A landscape with many peaks, sampled at points; each row gives a point and its height.
A climber steps from a point to the highest of its 4 nearest points, and stops where none of them is higher. Distance is the straight distance between rows; heights are no part of it.
Gan height 842: [123 130 155 139 172  81 130 110 135 114 146 115 144 124 135 148 103  98
 112  97 108 122 121  88  99 168 120 115 128  87 110 132]
zefof height 689: [ 91 159 140 149 207 105 126 121 130  79 164 143  99  94 109 171 115  70
 176 100 111 114 125  58 124 147  72 137  95 121 109  97]
gir height 497: [114 134 160 129 145  94  98 115 129 130 129 128 155 143 151 125 123 111
 100 119 119 129 116 110  98 148 131 114 145  85 102 155]
sur height 65: [118 144 166  88 154 100  91 101 128 136  96 107 187 125 189  93 144 152
 103 112 129 129 133 127  97 177 122 105 140 100 103 142]
Pak height 647: [141 127 155 128 130 111 171 141 119  97 180 147  69  91  57 167 166 134
 177 128 125 139 148  71 125  95  89 144 110 114 145  86]
Tabop height 655: [107 138 150 149 184 140 100 126 152 101 153 121  81 116 120 190 109  89
 220 115 116 135 115  98 152  99 129 130  83 151 114 115]
runi height 675: [113 188 133 114 152 170  48  95 149 114  90 154 167 165 150 141 141 128
 138 124 127 153 122 150 146 112 176 136 120 150 119 152]
mido height 545: [121  96 164 141 144  87 163 122 122 139 139 148 138 127 150  97 133 117
  63 127 112 134 112 138  64 167 139 111 103  87 124 132]
Kosel height 470: [145 126  88  94  68 163 120 146  47 162  92 111 156 131  99  93 163 155
 148 156 194  92 166 177 163  80 129 121 153 149 117 170]
koz height 494: [111 114 144 156 169 165 113  88 154 116 125 117  75 161 157 190 100 108
 224 108 128 142 114 140 166  89 173 113  72 187 124 125]
tefe height 456: [155 174 124 159  87 162  84 131 140 136 173 126 113 119  96 136 118 101
 107  88 137 134  97  95 135 122 162 131 165  94 108 140]
Gidor height 657: [154 158  81 150  29 197 101 178 119 129 111 103 119 116  81  96 132 124
  93 105 150 123 132 134 139 133 159 102 201 154 111 129]
gegi height 428: [143 192 118 107  70 165  77 141 105 159 103 133 154 133 124  98 160 148
 127 160 165 130 111 146 123 105 130 138 175 134  83 140]
ges height 581: [128  96 159 145 176  75 213 111 153  74 116 112 137 120 131 147 132 116
  87 125 123 117 164 115  74 173 118 121  91 113 147 102]
lezol height 282: [103  79 138  90 179  77 159 111 149  98  92  92 154 139 163 146 122 139
 117 143 107 115 156 106 112 183 103 118 109 109 138 117]
duf height 664: [161  95 112 158  52 161 154 145  93 185 159 142  81 101  80 106 123 156
 112  97 125 123 122 133 123 116 149 122 144 114 146 116]
Nosop height 520: [127 148 131 126  85 120 113 120 104 177 136 162 142 138 146  64 151 163
 104 161 143 137 110 162  91 123 124 138 144 122  90 127]
Tokob height 677: [136 107 135 129 107 139 159 151 119 186 143 190 112 118 154  47 137 131
  85 164 119 146  82 189 125 136 114 153 114 116 120 131]
Sobit height 377: [112 143 167 140 148 102 109 119 135 122 120  95 171 131 160 100 127 111
  64  86 119 135 115 100  76 179 134  87 135  80 110 143]
Geva height 309: [110  96 149 113 149  65 154 108 129 124 127 169 128 159 137 144 128 131
 116 157 116 117 125 127 103 142 125 135 123 108 122 125]
Kegom height 649: [144 111 107 169  49 164 128 150 120 183 188 152 112 128 102  84 127 144
  87  94 113 137 108 120 109 122 154 125 151 124 128 120]
gok height 879: [115  94  75 170  51 160 134 173  99 169  97 110 147  94 107  42 131 132
 103  86 152 105 209 208 153 110 125 107 174 197 119 122]
Keda height 627: [123 161 129 149 155 172  81  92 152 122 123 136 135 162 117 167 126 112
 173 107 130 142 114 135 153  85 211 121  86 163 134 141]
fonu height 589: [148 147 143 135 127 139  99 151 109 138 160 115  83 103  76 180 127 104
 183 127 133 117 107  83 155  93 149 120 123 110 130 132]
fur height 350: [174 134  97 163  43 181 101 170  96 126 153  98 105  99  81 117 130 136
 121  58 147 112 141 118 141 117 159  92 191 129 129 129]
Pasu height 573: [128 169 111 132 148 199  79 105 127 106  98 130 139 153 120 155 151 124
 148 129 143 146 117 157 169  71 214 113  94 178 131 154]
Sil height 591: [131 127 133 101 153 157  59 128 122 139  86 120 119 165 148 162 125 125
 173 145 140 129 109 125 158  81 165 135 106 145 118 150]
Tol height 628: [157 107 156 129 128  90 206 140 151 109 152 169  78 127  91 161 155 140
 139 164 112 140 137 119 136  68  93 164 115 129 161 114]
vit height 435: [137 203 126 154 115 168  67 134 142 121 130 138 133 147  97 148 126 104
 113 104 137 139 101 120 156 113 176 131 154 111 116 152]
pama height 252: [106 167 164 132 184 114  74  92 157 112 108 116 169 142 160 134 106 108
 109  80 118 126 116 119 144 153 145 106 129 100 138 159]
fome height 434: [108 161 140 103 166 132  50  93 150 123  87 135 166 161 168 137 111 123
 145 113 126 130 113 127 142 138 146 131 127 119 122 160]
Buva height 506: [162 103 150 148  81 131 208 149  94 145 151 156  55  86  56 130 140 162
 140 109 129 138 135 132 151 103  97 155 125 129 182 119]
kune height 521: [144 195 115 139 125 197  83 124 132 106  96 133 139 137  90 153 156 118
 132 132 141 150 112 150 170  80 208 112 125 164 132 156]
zut height 259: [119 183 160  72 164 116  55 103 126 114  84 124 197 128 203 105 134 142
 122 107 131 143 143 140 116 166 122 127 151 121 127 134]
Beno height 556: [136  77 134 122 187  78 219 138 188  37 122 125 116 131 149 143 142 125
  98 131 127 118 172 171 106 113 102 163 111 136 170 134]
vul height 652: [133 113 136 127  84 117 144 123 111 182 131 169 115 144 113  90 143 162
 112 162 138 129  96 148 116 110 126 138 129 113 114 141]
ligik height 342: [119 108 173 100 149  80 136  99 118 133 101 135 163 132 177  93 152 157
 106 150 120 125 126 148  88 171 118 117 118  98 121 121]
Zetu height 76: [125 131 148  87 142  90  87 109 111 151 104 153 166 152 180 119 148 165
 143 155 139 126 125 142 109 144 109 145 136 106  94 130]
sakag height 373: [112  78 129 105 164  63 178 120 150  91 114 149 126 153 147 179 130 142
 134 171 105 135 143 121 112 105  98 159 119 140 135 115]
nak height 432: [167 185  82 163  64 205 104 163 136  89 118 111 109  91  71 134 137 101
  93  85 153 121 124 136 168 141 184  93 203 146 142 134]
Dozel height 594: [160 102 141 131  85 119 183 143 102 157 144 156  73 114  67 142 137 155
 153 149 131 129 121 113 133  90 128 144 123 118 158 118]
ninep height 226: [117  97 156  70 164  77 107  93 116 119  93 114 175 140 194 126 139 173
 130 152 121 113 148 130 118 184 100 131 121 119 122 110]
Meze height 426: [145 180  90 114  66 188  93 166  95 120  88 101 143 123  84 113 153 130
 116 135 170 115 119 149 161  99 160 107 176 145 113 177]
vep height 681: [154 110 158 138 136  90 205 139 150  87 185 181  72 106  82 153 162 125
 147 136 120 140 154 104 117  92  74 161 112 131 146 100]
Lukef height 632: [133 164 150 149 149 122 100 113 136 115 191 142 111 109 116 164 108  83
 135  85 123 119  94  69 127 134 127 126 132  82 113 130]
kalag height 712: [109 146 144 155 207  99 123 106 152  90 155 122 125 115 130 174  91  78
 174  92 105 114 120  84 135 148 100 125  96 112 126 116]
Zeses height 356: [119  77 126  99 129  96 128 139 113 140 105 125 105 165 135 191 128 157
 167 200 124 142 131 105 133  68 123 150 111 158 133 118]
sutuz height 353: [141 194 108 166  76 178  74 136 150 121 154 140 119 137 106 120 125  97
  84  89 133 149  99 115 133 137 165 120 182 114 118 141]
tidop height 716: [171  97 164 142 144  96 213 144 156  93 176 192  70 109 108 128 143 104
 107 136 117 143 123 140 115 112  95 174 111 121 166 116]
gebu height 794: [145 110 147 139 113  86 157 126 124 137 152 153  98 141  86 159 120 132
 134 148 121 132 112  91 117 105 118 144 127 105 121 117]
geti height 561: [158 185 113 106  54 156 100 120 100 181 122 138 161 128 150  85 161 166
 126 168 182 135 124 178 106 103 113 147 169 155  80 122]
nilaz height 583: [123 128 137 123 160 109 101 118 140 116 139 130 118 145 129 181 101 103
 171 131 112 124 111  93 133 114 128 135 120 113 112 129]
Fela height 579: [117 133  85 149 198 125 204 145 176  40 125  25 155  94 110 156  99 122
 159  97 117 105 171  87  97 183  68 134  89 139 153  78]
nimur height 617: [142 109 152 153 181  67 212 120 158  46 164 139 113 107 120 146 146  96
 116 118 123 122 165 110  80 145  95 144 107 130 152 102]
rutus height 592: [135 102 109 102  82 140 135 140  50 180  95 115 117 133  89 126 144 166
 158 173 176  99 147 157 157  75 138 119 133 135 143 161]
tebim height 287: [ 91  68 110  62 184  93 191 112 159  86  92  65 157 139 170 149 142 168
 115 165 118 120 188 122 118 177  99 135 104 140 159 106]
kile height 376: [144 159 111 148  65 154  88 140 134 147 175 139 117 134 116 109 128 113
  81 103 127 139 107 100 107 132 145 118 178 102 100 138]
pima height 576: [134 173 142 168 131 126 102 113 136 117 188 130 131 118 142 126 113  84
  75  66 120 129 110  76  99 152 138 105 152  79 112 138]
tirid height 547: [133 117 134 149 102 107 142 120 119 160 185 159 121 146 113 108 122 126
  87 128 115 138 102 117  95 137 135 117 135  89 114 132]
koru height 541: [133  92 101 161  57 163 162 154  99 199 119 128 107 100  93  54 129 160
 108 116 140 120 128 179 159 105 134 131 131 146 147 136]
zili height 687: [108 136 132 154 223 110 153 118 171  70 127  76 141  96 137 161  79  95
 157  87 102  98 136  78 132 178  82 114  92 125 141 110]
ged height 522: [127 153 151 171 132 125 111 126 127 126 175 116 150 124 158  93 125  87
  36  82 110 143 110  95  75 168 134  79 141  80 115 131]
nelop height 192: [100 148 163  99 180 116  72  94 140 116  93 119 171 150 167 125 112 123
 117 109 118 124 129 120 134 158 132 112 136 108 132 158]
gino height 244: [131 141 140 119  98 118  94 123 120 163 132 152 143 151 139 105 141 141
 110 145 140 126 106 127 102 130 135 125 156  99  89 148]
Guf height 740: [113  94 132 116 177 101 125 131 147 103 127 113  94 144 151 205 103 108
 192 153 112 146 122  90 130 101 108 150 106 149 115 106]
vamim height 557: [ 94 222 141 106 157 153  51  95 144 115  82 162 191 147 170 122 133 130
 125 103 128 170 137 165 144 148 168 132 141 147 136 136]
Zimis height 180: [115 140 112 154  69 147 106 143 126 162 182 152 143 139 143  59 137 123
  66 127 102 154 103 135  80 142 130 104 161 104 106 136]
Vap height 666: [150 151 126 141  80 146  89 140 123 154 141 119 119 140  94 131 136 129
 121 122 147 123 100 105 130 113 157 123 162  99 104 156]
vumad height 493: [124  83 132 108 138  89 128 129 127 123 120 134 109 164 130 187 118 135
 172 181 114 136 123 101 120  86 121 153 116 137 122 113]
padib height 95: [ 83 104 126  76 195 119  96  97 149 112  92  87 153 144 193 146 106 129
 154 131 117 117 142 112 158 177 112 115 102 132 142 137]
Kizub height 475: [103 106 143 113 190  99 139 106 162 107  84  65 168 133 163 141  94 122
 121 112 109 105 139  93 127 186 112 113 107 100 136 127]
foz height 513: [ 78 127 132 112 200 151  75  73 168 118 114 126 153 166 182 132  84 120
 157  99 113 137 152 135 168 146 150 105  84 164 157 139]
ris height 638: [127 131 136 126 102 121 139 133 114 176 154 181 141 125 172  37 146 138
  91 162 120 143  89 184  99 142 125 139 124 112 112 132]
gomer height 597: [142 213  97 116  82 201  95 151 117 104  71 118 145 116 101 128 159 126
 106 152 167 135 112 169 169 122 176 123 173 160 108 155]
Loz height 730: [124 127 151 146 200  96 147 103 147  90 130  83 149 111 133 157  97  97
 122  79 113 102 138  81  98 185  99 107 104  93 126 112]
komo height 653: [127 100  74 172  46 168 128 185  88 141  96 108 158 105  89  67 125 120
 105  69 146 105 210 189 143 119 130  97 192 202 125 113]
Pazak height 251: [106 111 148 102 181  90 101  99 147 119  91  96 163 139 169 132 111 122
 130 124 110 117 131 100 128 168 117 120 112  99 128 138]
tizem height 323: [ 85  57  95  58 174  90 156 111 147  85 116  88 140 149 191 171 107 132
 134 163 104 145 170 111 130 153  81 134 112 164 148 118]
Nid height 612: [118  90 141 124 184  59 188 113 150  79 121 121 139 133 133 168 119 117
 129 141 103 123 158 109  94 149 100 131 114 115 136 113]
zasiz height 258: [104  62 109  82 150  79 150 120 142 100 104 149 123 166 165 177 140 171
 150 191 106 142 148 134 131  94  92 171 107 166 144 109]
sif height 595: [144  90 153 145 180  72 221 125 168  53 127 135 109 112 137 136 142 108
  80 128 121 120 160 150  76 154 116 141  86 125 171 114]
zumef height 735: [116 152 155 141 183 108  90 104 156 120 142 136 143 139 137 164  97  92
 148  97 116 123 105  95 142 132 133 125 117  99 123 139]
bel height 238: [106 118 138  83 165 124  49 107 134 126  99 129 151 165 177 147 116 130
 158 142 120 127 118 126 145 132 135 139 117 126 112 145]
Guseg height 406: [142  84  98 149  57 145 164 163  51 183 119 126 102 111  71  95 121 154
 135  99 158 102 161 178 158 102 133 109 160 142 155 156]
Nuv height 631: [133 143 149 134 143 124 120 136 118 117 173 130  78 100  84 179 137 108
 195 124 121 130 115  62 138 112 112 140 112 106 121 100]
mebu height 563: [143 100 139 120 106 105 155 127 108 160 114 159 104 148  98 153 142 155
 150 188 131 121 114 130 132  82 128 149 122 121 132 130]
Ketop height 684: [ 91 148 142 148 202 122 115 130 152  83 161 138  92 107 114 184 108  82
 210 113 116 127 115  77 143 123  83 141  80 143 118  99]
Sorup height 648: [140 138  95 144  77 176 136 158 128 205 151 159 146  97 146  20 137 140
  99 146 123 140  88 206 139 120 113 159 135 141 124 116]
lifo height 585: [133 102 133 137 179  60 203 126 167  58 158 149 111 127 115 176 140 122
 148 138 108 133 162 120  98 107  87 152 111 138 140 104]
Bag height 598: [ 89 100 108 115 212 121 145  94 175  95 118  86 119 141 173 166  62  97
 184 113  99 135 145 113 158 158  93 112  98 166 159 129]
Zuvi height 410: [120 236 116 131 106 174  66 126 139 111  87 152 147 141 124 134 154 124
 111 137 150 154 105 160 151 128 170 140 170 142 111 152]
gafut height 393: [106  77 145  73 167  64 177 110 136  92  89 153 140 134 182 130 162 167
 112 181 125 123 150 173 130 157  97 162 109 137 151 111]
doz height 596: [139 117 131 165 190  86 220 133 174  43 142  72 140  96 114 149 137 116
 120  99 133 101 185  99  71 178  88 131  90 128 145  73]
Difit height 551: [126 103 135 121 152  87 133 134 135 117 138 134 108 148 118 191 115 125
 177 163 109 131 119  95 118  97 126 145 114 127 118 117]
Tege height 2: [ 76 128 128  82 199 151 109  87 171 125  79  71 174 134 191 107  98 132
 134 109 116 117 148 103 176 183 115  93  91 133 161 136]
leb height 752: [127 219  75 131  99 209 133 129 117  87  71 139 158 109  93 147 170 133
 112 178 136 155 122 183 169 142 214  98 147 176 120 122]
Kogi height 459: [ 86  62 114  80 185 115 110 109 156  93 115 100 114 161 187 184  82 111
 176 145 109 142 138 109 145 139  99 136 105 169 127 123]
Dez height 433: [117  76 151 104 160  64 190 119 151  87  98 170 115 153 152 137 148 142
 100 169 124 128 131 159 122 127 103 161 114 131 148 122]
Dumi height 346: [ 89  63 110  61 171  74 157 116 141  82 103 126 155 146 180 152 136 169
 119 177 114 126 164 139 125 150  94 155 104 149 154 105]
liko height 593: [128 124 145 146 161 147  86 122 141 121 123 120 102 142 134 190 108 106
 196 136 126 140 102 109 160  87 165 131  89 144 128 138]
sene height 325: [118  95 154  66 157  62 138  94 110 127  94 139 159 127 200 114 162 183
 127 164 126 116 147 157 114 179  89 144 113 127 131 108]
Nageb height 558: [117 120  83 127 191 142 211 142 190  66 109  13 161 118 126 151  88 115
 146 121 113 122 163  82 117 184  74 134  84 142 152  97]
gol height 187: [ 93  93 123  53 187 107 129 104 148 119  92  68 168 137 193 129 123 144
 132 146 112 116 162 101 144 198  99 115  98 122 142 118]
Bafe height 682: [166 105 146 148  95 117 190 138 126 153 171 184  74 115  83 129 126 135
 114 134 116 141 115 123 127 116 118 147 116 106 142 116]
gak height 378: [137 136  79 152  25 183 108 171 117 157 109 106 138 112  93  53 146 139
 102 118 154 121 152 161 124 118 140 110 186 164 110 121]
Nis height 584: [123 113  85 159  36 179 133 164 106 192 116 115 129 106  93  43 145 155
 101 114 139 117 153 189 136 103 140 122 160 171 127 123]
limu height 574: [ 78 109 106 120 195 145 136  62 180 111 124  92 116 151 184 146  57 119
 165 100 106 131 149 132 182 159 118  87  80 176 170 132]
gep height 639: [128 114 137 141 191  59 185 115 147  55 165 123 130 104 119 172 132  97
 149 123 110 125 164  84  90 147  76 142 107 124 129 103]
puso height 613: [109 129 135 133 186 142  82  90 166 114 123 131 126 157 152 176  87 101
 183 104 111 139 114 124 157 110 159 123  88 148 134 140]
Gama height 651: [101 121 127 133 192 109 122 127 152  82 153 125 101 126 129 191  95  92
 204 121 108 141 135  85 141 112  90 138 100 146 116 111]
sud height 299: [ 90 104 112  86 192 124 159 113 174 104  89  36 162 140 162 144 102 132
 125 137 119 113 156  80 140 202 104 114  93 117 148 115]
loni height 485: [147 157 106  97 108 180  72 148  81 132  85 110 136 145 107 140 150 140
 149 153 174 110 119 136 166  77 175 125 137 143 113 170]
Puzug height 577: [127 101 132 160 120 120 159 138 117 154 195 172 132 117 144  72 131 109
  40 129  90 148  98 142  85 158 147 109 102  92 144 121]
Peza height 590: [166 151 141 129 112 121 139 116 104 191 150 180 166 103 218  41 145 153
 103 158 145 142  93 222  94 134 103 146 130 136 107 122]
devov height 462: [127 135 167 157 137 107 135 115 126 134 152 110 147 130 150  99 128 102
  54  90 107 133 115 102  58 173 138  84 121  81 111 130]
sedek height 400: [145 148  87 101  49 154 124 133  62 184  96 114 158 114 104  69 171 170
 151 158 203  99 158 188 150  81 122 127 150 159 107 152]
vimu height 829: [136 107 112 152  67 142 157 137 115 190 155 167 106 133  98  81 134 147
  92 126 127 131 107 142 111 115 141 136 131 113 127 133]
dide height 588: [143 161 140 134 127 159  70 127 129 142 127 121 123 141 100 165 123 115
 141 122 139 128  95 109 157  91 176 131 126 109 112 156]
Dip height 544: [160 166 125 151 101 169  92 141 113 135 176 112  90 100  72 159 134 124
 153  88 142 125 102  88 156 108 157 121 145  94 125 138]
zemat height 743: [158  91 164 130 131 110 192 143 139 128 142 192  89 131 129  99 132 104
  71 155 115 141  94 162 119 133 114 162 108 114 156 131]
pir height 654: [141  87 105 160  78 172 166 172 122 194 165 165  98 104 105  70 118 142
  82 113  92 139  97 161 146 123 137 149 120 126 155 106]
zolo height 548: [138 128 128 115  98 116 132 105  95 191 123 176 135 133 160  67 151 173
 125 171 153 126 106 182 115 112 110 158 127 123 104 124]
tek height 679: [140 100 155 136 122 100 175 125 125 148 157 188 111 138 133 105 129 122
  80 146 109 141 103 142  93 147 132 129 114 102 133 128]
vasat height 727: [136  96 127 141  85 147 173 142 114 195 142 175  93 132 101  77 134 148
  94 142 130 136  87 166 138 116 125 150 122 122 137 135]
Zan height 672: [121 188 142 148 115 126  76 121 149 121 148 135 144 144 138 112 120 102
  78 100 126 145 103 109 110 144 145 107 172  93 110 161]
pubav height 447: [131 114  98 134  47 157 141 132  82 198 110 130 123 117  98  61 152 170
 129 148 175 107 133 177 144  92 127 137 148 147 129 141]
duzi height 488: [125 107  82 180  46 178 127 170 126 200 153 138 131 105 102  35 140 164
  94 119 116 124 129 173 139 114 142 127 150 152 139 106]
poz height 35: [133 161  99 146  41 160 102 146 125 162 149 140 142 134 124  61 143 141
  86 139 133 149 112 148  90 129 134 114 182 135  98 127]
liro height 345: [143 187 101 127  51 188  80 163 128 125 107 115 133 125  97 104 148 129
 102 129 155 137 109 138 132 120 154 132 189 138 101 148]
pirun height 742: [126 140 152 146 188  90 146 115 127  89 175 120 119 106 125 160 109  80
 140  93 112 110 123  69  96 172  89 125 108  88 107 113]
sapiv height 630: [148 152 103 140  54 166 138 127 115 205 142 145 149 104 148  30 152 161
 121 166 158 134 122 206 118 103 118 152 153 158 102 111]
tir height 487: [ 95 120  72  93 188 172 202 125 177  95 107  16 123 131 171 141  65 119
 137 134 115 129 154  93 163 172  80 113  86 174 162 123]
dekur height 390: [131  79  75 201  70 183 143 181  96 202 127 124 117  79 114  63 117 145
  90  84 113 110 139 181 162 111 133 132 145 158 165 110]
voti height 217: [107  94 133  76 142  80 112 106 113 135  98 164 139 162 168 146 150 170
 147 182 124 120 135 140 123 132 107 154 112 124 112 116]
dep height 830: [142 118 125 112  77 127 125 140  88 170 122 126 111 143  83 131 142 161
 141 166 148 110 124 129 133  86 149 128 140 111 117 141]
Tegof height 615: [136 124 147 124 134 112 151 150 113 119 164 127  86 106  69 182 148 119
 193 155 120 138 135  76 126  87 103 140 109 119 132 103]
fopip height 802: [127 175 135 122 141 171  51 119 134 126  97 137 145 159 137 159 125 129
 149 134 144 137 104 137 157  98 182 137 118 134 115 153]
luf height 732: [142 172 123  96  95 164  56 136 102 148  93 125 145 148 130 134 150 151
 142 162 170 120 108 138 139  94 152 142 143 132  91 153]
fezor height 540: [142 111 161 152 160  77 192 114 125 100 171 143 127 110 123 139 118  96
  92 107 116 129 137  94  66 166 113 112 103  97 122 105]
kogo height 578: [127  91 161 120 144  75 177 120 122 127 119 171 126 133 150  95 148 132
  80 156 118 134 115 167  92 160 125 124 106  99 132 122]
Nono height 471: [155 110 143 144  79 138 172 148  67 141 165 132  57  76  56 149 144 161
 170  99 131 125 151 108 140 113 115 119 127 116 163  99]
kirir height 542: [130 118 151 113 124  85 141 107 109 161 121 179 142 140 175  78 155 159
 105 161 133 128 109 180  95 145 118 138 122 108 104 127]
vosod height 429: [163 120  75 180  38 189 101 197 100 115 118 102 124 102  99 100 119 107
  96  60 135  97 180 137 131 131 147  84 203 178 136 102]
Vid height 496: [151 105 146 125  88 118 179 156  65 148 130 123  85 106  56 166 133 152
 183 152 144 121 148 120 151  76 123 120 135 129 183 135]
zeze height 481: [148 163 114 105  85 168  79 142 108 146 105 111 135 141 105 131 148 140
 130 147 163 123 108 129 144  94 159 124 152 124 107 167]
Pomu height 568: [144 171 134 147 143 170  82 127 128 122 151 122 108 118  98 168 129 107
 170 111 137 135 101 111 167  82 189 124 106 128 136 150]
gom height 670: [112 165 143 160 179 139  91  97 152 118 153 132 116 131 115 181 105  87
 184  93 114 125 105 108 156 107 155 120  88 134 127 133]
giz height 539: [145  98 156 118 136  76 193 133 147 111 134 173  93 148 115 165 144 138
 132 182 116 133 130 134 131  78 104 174 120 138 154 119]
zap height 306: [ 89  75 106  86 184  80 154 111 158  84 110  84 147 148 168 169 100 118
 144 146  99 134 163  92 125 152  90 130 110 144 145 118]
Fevi height 703: [126 110 151 126 178  63 155 115 140  87 147 127 129 132 127 170 110  96
 145 123 107 124 138  85  95 146 106 127 114 103 123 117]
vuzin height 492: [165 181 109 150  81 179  92 150 128 119 149 112 103 111  79 152 137 115
 126  90 148 124 104 114 155 110 176 112 171 119 128 149]
Lage height 431: [101 207 154 111 153 134  63 107 147 117  93 145 185 140 168 117 136 117
 103  99 130 145 121 149 128 152 147 126 161 114 129 152]
legi height 333: [140 142  88 125  36 161 116 151  88 169 104 105 144 121  96  74 160 158
 117 143 177 117 144 166 123 108 140 119 168 155 108 144]
Vup height 650: [109 124 131 136 221 111 142 101 169  94 103  66 151 118 145 161  74  99
 141  98  98 114 134  89 149 176 101 110  96 127 146 120]
bavak height 421: [ 85 151 148 111 199 135  69  82 169 120  93 123 181 146 172 122  98 117
 125  93 110 131 145 118 166 154 142 105 106 129 158 147]
viv height 344: [120 110 173 125 155  79 146 110 126 124 113 116 156 133 158 103 136 134
  73 121 124 123 136 124  74 177 130 104 117  81 113 124]
duv height 371: [137 182 147 105 100 108  81 111 110 149 123 148 173 127 191  80 147 162
 109 147 142 146 118 158  74 146 106 131 164 120  80 134]
Rezi height 418: [151  89  79 185  52 164 140 184  70 162 141 117 106  85  96  91 116 150
 117  39 140 101 193 164 136 116 144  98 173 159 142 127]
zus height 688: [151 113 156 140 117  96 181 115 123 123 188 170  85 108  90 142 124 107
 113 120 116 141 121 100  92 131 120 141 116  97 132  99]
Butek height 399: [160 147  79 171  35 191  89 162 134 134 167 116 109 110  96  98 121 122
  84  77 122 130 130 105 114 132 154 110 189 139 121 107]
dib height 625: [132 114 100 144  61 174 140 144 118 212 136 152 121 112 123  25 149 154
 111 144 146 133 108 192 140 116 121 149 133 142 121 133]
Nogum height 562: [ 94 110 132 125 188 137  94  93 169 118 122 122 108 156 170 183  81  93
 195 122 113 140 117 116 158 117 141 129  93 151 129 131]
Fak height 458: [144 220 110 105  85 191  66 144 116 120  77 128 148 131 125 124 159 142
 118 159 165 133 112 167 149 110 164 142 162 156 104 147]
kelur height 559: [153 125 129 117 107 145 105 154  77 147 113 101 110 134  84 168 134 131
 173 158 146 113 115 103 159  76 158 112 124 125 132 157]
moris height 142: [122 164 154 100 141 123  57 108 120 131  96 142 172 149 175 121 139 143
 128 131 135 133 112 133 123 139 125 141 147 108  98 150]
vogod height 453: [118 114 150 114 163  90  98 113 128 128 118 139 139 158 141 159 112 119
 137 135 111 130 112  98 125 133 130 130 125  97 113 141]
zuv height 720: [161  98 162 143 131  98 204 131 135 122 168 191  79 128 105 127 135 108
  93 138 116 136 112 134 110 127 115 155 111 116 153 117]
mizat height 680: [149 124 139 140 107 117 136 130 105 141 183 143  84 109  80 157 127 127
 143 121 125 126 112  80 116 118 130 133 132  91 115 112]
Gez height 611: [122  97  80 156 100 182 136 196 129 193 166 170 141 100 126  35 123 127
  70 128  88 130  82 175 161 139 112 167 128 117 150 106]
Zatif height 605: [155 112 138 117  85 122 132 153  77 155 138 116  93 114  65 160 128 143
 175 140 139 123 129 100 145  88 148 126 138 114 137 140]
sot height 300: [137  94 141 114 135 117 126 159 103 125 121 110  86 149 112 204 128 125
 199 176 136 139 126  95 143  59 131 127  99 148 129 117]
Sima height 310: [146 159  77 113  36 171 132 153  81 145  90  90 162  92 109  67 161 130
 128 143 191 114 180 194 146 111 110 111 189 189  90 117]
rik height 644: [ 83 116 112 128 218 117 152 107 168  77 124  73 130 124 155 168  61  95
 176 104  98 122 145  99 148 170  84 107  95 153 157 126]
duzeg height 437: [161 125  81 157  34 177 115 181  90 146 122  87 123 117  80  87 129 133
 107  81 152 103 150 137 137 117 151  92 185 147 128 149]

For each start below, name the point where the climber stops.
koru | vimu
geti | vimu
sif | Gan
lezol | Gan
koz | Gan
padib | Gan
zut | fopip
bavak | zumef

Call two points neighbours if one is among the 4 nearest of the other. Go from one point of each pair to the other, from neighbour to neighbour, staying as high as possible. Name the lowest point that can't be avoided.
Gan, luf | loni
Gidor, gok | nak
leb, Nis | kune
zumef, Guf | Gama
Guf, Zan | pima
dep, gebu | Dozel
Gan, Vap | dide
Vap, Nis | koru
gebu, zemat | zus
zumef, Gan | kalag
